Each row is a point on a landscape with many peaks, with its height.
From any point a climber steps to the highest of the 2 points nearest to it. It stops when none of these is higher. Distance is the straight distance between rows; heights are no part of it.
bam height 29.1: [-21 -15  16  37   0  17   3 -31 -34  23  22  -3  19  17 -11  20   0 -18
  -4  -6]
zamu height 39.3: [-20   4   0   3   2 -26   0   6  14 -19 -26   9 -16  -3  15  19 -17  16
  24 -10]
Miku height 48.0: [  9   0 -13 -34   9  11 -10  17 -16   4  12 -10   4  15  -7   2  29  22
 -11   9]
das height 18.7: [-15  -5  11 -23   4 -21  17  10  51 -24 -14  11  -7 -23  -5 -36  11   6
   6   4]
Roga height 28.3: [-32 -14   2 -46   6 -19   3  38  35 -45  -8   6 -13  -4 -10 -15  11   9
  20   7]
domat height 18.6: [ -4 -16   8 -47   6  -8  19   9  45 -34  -2  -4  -5 -20 -10 -32  12  23
  -2  26]
goz height 55.2: [  7  -7 -11 -48  13  15   0  17  -8  -5   8 -10   9   9 -19  -1  33  37
 -12  10]
Posaf height 53.0: [-16  11   0   2  15  -9   6   0  30  -4 -29  19 -12 -24  -9 -31  -3   4
   3  -8]
Sezik height 56.2: [ -8   8  -2   0  -3 -18 -10  16  29   2 -27  12  -5 -12  -1   1 -12 -10
   1 -10]
bas height 51.1: [-11  -4  11  22  -4  21  -6 -22 -13  37  10   0  15  15 -24   5   8 -16
 -21   1]
nupil height 32.7: [  1  15 -10   9  -7   0   7   6  10   5  -7   9 -13  -9   1 -14   6  -5
  -9  -1]
Lumiv height 67.5: [-15  15   9   3  -1   3 -12 -14  -7  -3 -13  17  -7  -9  -2  -5   1   5
 -18   3]
numod height 24.6: [  0   2  -4  42  -9   1  11 -15 -20   4  -8 -10  -6 -14  15   5 -31 -14
  17 -11]
dap height 20.3: [ -2   2 -11  52  -1  11   4  -5 -16  12  -1 -10  -7 -14  -5  -8 -31 -18
   5  -9]
bove height 18.4: [ 10   2  -8  42  10  27   9 -19 -15  32  13   0   9  12 -23  -8   9 -17
   2   0]
sunu height 55.6: [-20   3  -3  -7   9 -31 -11  19  40 -17 -24  24  -7  -2  -2   3   4   2
  20 -12]
bosu height 26.2: [  8  -2 -10   9 -16 -20  -5  22  10  -6   1  -6  -6   0  14  21 -28 -18
  19 -22]
tak height 55.5: [-10   6  15 -32   6  12  -3 -10  -2 -14  -1   8  -5  14 -15 -10  22  30
 -28   7]
vop height 23.3: [ 17   3  -8  35  -5  24  -1 -16 -12  27  23   0  -4   9  -8   2  -4 -20
  -4   5]
petik height 52.5: [  8   7 -10  10 -18 -17  -8  24  20   8   2   6  -2 -14   7  -6  -2 -30
  -7   1]
fole height 18.5: [  4  10  15 -10  21  13  27 -27   1  25  -3   5  21  32 -26 -10  37   9
 -13  -7]
nam height 30.1: [ 12 -13   9  12   2   6  -7 -28 -43  12  35  -8  33  28   8  32   0 -19
  -3  -1]
kasef height 51.2: [ 25  -8  -7  15 -12  -5  -2   2 -15 -12  24  -6  -7  -2  31  12 -27 -21
  12   0]
Bib height 29.7: [ 15  -2   4 -38   6   7  30   1  27 -14   3  -9   0   2  -8 -22  30  33
 -15  16]
Digem height 36.9: [ 19 -12  -9 -13  -6  -2  -5   5 -40  -9  22 -16   0  -2  33  17  -2  19
  10  11]
Bod height 37.4: [-31 -11  -3 -29   2 -33 -14  48  24 -27  -7   7  -2   7  -2  12   2   4
  32  -8]
Buvab height 38.0: [  5 -16  18  19 -21   2   9 -36 -30   9  -1 -17  14  -6  26  14 -32 -17
  -2   4]
bofav height 49.0: [-22   0  -4 -25   1 -27 -19  32  34 -30 -19  13  -8  -9  -2   1   1   1
  10   2]
Muri height 48.5: [-11  17  -1  14  12   2  15   0  12  11 -21  11 -14 -24  -7 -36  -3   6
  -1  -6]
sokob height 44.8: [ -2  -4  16  13 -17   3  -2 -29 -33   1   5  -9  12  -7  17  15 -20  -9
 -10   1]
pebis height 24.1: [ -3   9  15   5  10  24  20 -22   1  32   2   3  12  14 -24 -11  21   7
 -17  -4]
diz height 39.6: [-18  -8  11  38   2  28  -1 -24 -23  34  17  -9  12  11 -24   7  -3 -12
  -9  -7]
fek height 58.3: [  8   8  -8  -5 -16 -11 -21  22   9   0   0   0  -4  -9   5   4  -5 -14
 -12   3]
rus height 58.7: [ 29 -31  13  19 -18  13  14 -38 -26  -6  15 -20  23  -2  15   6 -38 -35
   0   5]
sugov height 49.1: [ 39 -28   6   7 -12   6   2 -29 -28  -5  23 -21  14   5  29  15 -35 -20
   2  11]
nalef height 14.1: [  0   4   3  32  16  25  16 -21 -10  37   4  -2  21  10 -29 -14  21 -11
  -3   3]
puvi height 62.3: [ -4   3   7 -17  -4 -11 -11  12  37  -3 -25   7  -4 -17  -3  -6   2  -6
 -13   4]
luze height 65.7: [ 18   2 -15  -8 -14  -4 -25  26 -10  -2  16  -7  -6  -6  10   7  -2  -5
 -12   3]
bogol height 63.8: [ -1  -3   1 -49   8  13   2   4   8 -12   2  -2   4   8 -13  -9  28  36
 -24  14]
dilaf height 28.9: [-14  10  14  14  10  21   9 -23  -4  27  -8   7   2  -5 -20 -23  11  12
 -16  -2]
fimat height 33.9: [ 14   4   8 -17   6  11  33 -12  25  -1   5   1   5   9 -10 -21  30  27
 -14   6]
lasar height 41.0: [  3   8   9  11  -2  -2  11   6  37  26 -29  -3  -4 -18  -2 -23 -12  -4
   3  -5]
Kemo height 52.7: [ -7   2   0 -24  -8  -3 -22   6 -24 -12  -2 -11  -8  -5  17  20   0  18
  -5   4]
fiv height 6.9: [ 16   9  -5 -20  14  -3  -1  -6 -19  14   6   3  25  35 -20  15  41  -8
  -9  -6]
nuse height 25.2: [-23 -12 -10 -47   7  -4   4  35  19 -44   3  -3 -12 -10 -11 -21   9  19
   8  20]
pob height 20.4: [-10  -5   1 -32  -1  -7  15  15  38 -25  -5   4 -19 -16  -8 -28  15  13
   2  13]
gunor height 19.7: [ 13   1 -10  46  -2  22   4 -14 -11  17  11  -8  -8  -2  -3   0 -23 -20
   3  -1]
Mav height 26.1: [ 11   0  -6 -37  -3   5  14  18  21  -3  11 -13  -9   0  -1 -17  29  22
  -7  15]
muso height 37.1: [-21   9   5  22   7   7  -5  -4  -3  23 -32  -1  -6 -20 -19 -20 -23  -6
  -2  -8]
gapor height 50.1: [-11   9  -6  21  -5 -17  -1  18  25   7 -21  12  -2 -11   0   0 -21 -12
  13 -23]
donob height 69.4: [ -4   2   0 -32  -2 -10 -15  20  21 -11  -8   8 -12 -14   1  -6   9  11
 -12   8]
sab height 31.6: [ -8  -1  -8   4 -12 -30  -3  30  22  -8 -11   6  -6   8  10  22 -20  -2
  26 -24]
Rilif height 69.8: [ 23 -19   0  38 -13   9  12 -30 -18 -11  11 -16  10 -11  17   6 -38 -33
   9   1]
peze height 38.6: [  0   9   2  -9   4  12  22 -14  18  -2  -4  10 -11  -2  -7 -27  19  24
 -14   2]
kez height 59.8: [ 22 -10  -3  35 -13   0   1 -10 -14 -10  19 -11   3  -5  20  15 -39 -31
   8   0]
vobeb height 13.9: [ 17   6  16 -16  15   6  28 -20   4  24  -5  -2  35  24 -27   2  39  -6
 -12  -6]
vepa height 29.4: [  2   4  -5  25 -14 -10   6  -5  -4  -2 -13  -6 -11  -4  25  16 -35  -9
  20 -13]
marav height 10.3: [ 25   6   6 -32  16   0  13  -9   0  19   4  -2  31  29 -24   7  44   0
 -11  -1]
saz height 33.0: [-23   7  18  17  13  20  -3 -16  -8  31 -20   1  -3 -17 -25 -31  -9   3
 -13  -5]
Giz height 59.4: [-28  14  15  19   4  11  -5 -25 -17   2  -9  18  -1 -14 -12 -10   2   3
 -20   3]
Fod height 42.1: [ 11   2 -14 -19  -2   8  -6  19  -8   0  14  -2  -8   7   9   2  27  16
  -8  11]
Nudig height 22.6: [ -9  -6  -6 -40   2   1  11  19  19 -32   1   0 -19  -1  -9 -23  20  26
  -6  15]
Sorig height 44.6: [ -8   4  -4  22   6 -10   8  15  30  22 -30   6  -3 -18  -7 -17 -15 -11
  11 -14]
lukup height 29.3: [ 18 -10 -12 -15  10   6  -7   2 -48  -5  26 -17   9  13  20  21  15  27
  12  10]
dab height 36.8: [  2  13 -10  -6  -9   5  -3  12  -6  -4   9   0 -18   5  16   1   8   7
   1   8]
Lebe height 39.2: [ 20  -3   3  18  -6  11 -13 -21 -38   1  30  -2  20  18   4  25  -4 -20
 -10   4]
Lige height 32.1: [-38 -14   3 -35   5 -27  -2  49  24 -37  -4   5  -9   1  -9  -6   8   4
  37  -1]
bipab height 44.1: [  8   1   6  -9 -10   4 -11   0 -32  -7  15 -11  -7   3  27  20   1  17
   0   5]
soz height 57.5: [-27   9  -4   2  26 -19   5   5  35 -14 -38  25 -13 -16 -11 -31  -5   7
  19 -19]
Dunaz height 35.6: [ 43 -21  -8   8   7   5 -14  -9 -37  -4  41 -12  17  17  16  27 -10  -7
   9   8]
Sezo height 64.5: [-32   5  -4   6  27 -26  -5  10  35 -20 -30  30  -1  -5  -9 -10  -3   6
  26 -22]
Kam height 54.3: [-13   8  14  10 -18   8 -13 -22 -22   7  -1   3  -2  -4   4  15 -13  -5
 -15  -2]
filol height 22.5: [  7   1 -11   5 -17 -12  -8  15  -3  -6   4  -9 -18  -1  19  15 -21  -7
  10  -7]
Kuren height 45.8: [-28  -6  -8 -12   4 -29  -5  14  23 -26 -24  11  -7   7  10  20  -8  17
  31 -11]
Mik height 36.6: [ -1  13  -6  26  -9   0   1   4   9  14  -9   3 -12 -11   4  -7 -16 -16
  -1  -5]
mesi height 34.0: [-11   4   0  14  -8 -14   2  -1   6  -6 -19   2 -15  -7  14  13 -23   4
  17 -12]
bugip height 66.0: [-10   5  14  14  -8  19 -10 -17 -11  21  -1   1   0   2 -10   4  -1  -5
 -20  -1]
Panu height 28.5: [ 35 -18 -14  -3  14   7 -16   4 -43   1  38 -15   7  13  17  23   2   9
  15   7]
vin height 42.0: [-13   7  -4  32   0  -2  -4   3  -2  17 -26   6  -4 -19  -7  -4 -30 -13
   4 -14]
dodib height 48.9: [ 18   4  -6   4  -5   9 -23  -1 -30   4  24  -8   9   8   6  20   2 -12
 -17   6]
lozu height 3.3: [ 13  12 -11 -16  14   1  -5  -5 -36  -5  16   3  18  33  -9  25  31  -1
   0   3]
gaboz height 56.7: [ 25   3 -13 -11  -1   5 -29  14 -23   3  23  -9   4   5   2  13  12   2
 -16   4]
zed height 43.6: [ 39 -10  -7  13  -5   8 -10 -11 -23  -5  34 -12  -4   9  21  18 -22 -13
   5   7]
pugir height 40.9: [ 23 -19   9   3 -23  -2  10 -29 -23  -4   0 -16  15  -6  33  12 -32 -13
   8   6]
mer height 43.3: [ -2  11   3   3  13  11  27  -8  18  11 -11   7  -3 -14 -13 -44  10  16
 -11  -1]
gat height 27.6: [ 18   9 -10  21  -2  14  -2  -8 -10  13  19   2  -1  15  -1   4  13 -12
  -2   8]
Luda height 32.3: [  9  14  -9   7  -6   9   3   0   3  10   8   3 -10   7   3  -9  20   1
  -3   4]
buv height 43.7: [-26  -6  -8 -27  -2 -24 -19  40  12 -32  -9   4  -8 -10   8  10  -1   5
  18   1]
dezag height 59.9: [-11   9   9 -15   2   8 -11 -12   0 -12  -8  10 -13   1  -4  -9  12  17
 -22   6]
mil height 38.1: [-21  -4  -7   8   0 -30 -11  22  31 -16 -17  14   5  12   9  27 -12  11
  33 -21]
Detu height 62.0: [ -6   2  -2 -26  -2  -4 -20  15  -1 -12 -11   0 -19  -6   2   7   5  14
 -11  11]
resu height 21.0: [ -5  -8  12  24   6   8  -1 -32 -39  17  27  -3  27  36  -5  29   8 -23
   5  -2]
gud height 37.9: [  8   4   9  -3  -3  -9  19   6  43  17 -17  -6   0 -24   8 -17   4  -5
  -7   4]

Where does a climber stop that starts at each point below?
domat: Sezo
dap: Kuren
Panu: Rilif
resu: luze
marav: vin
lasar: donob
Mav: Sezo
nalef: vin
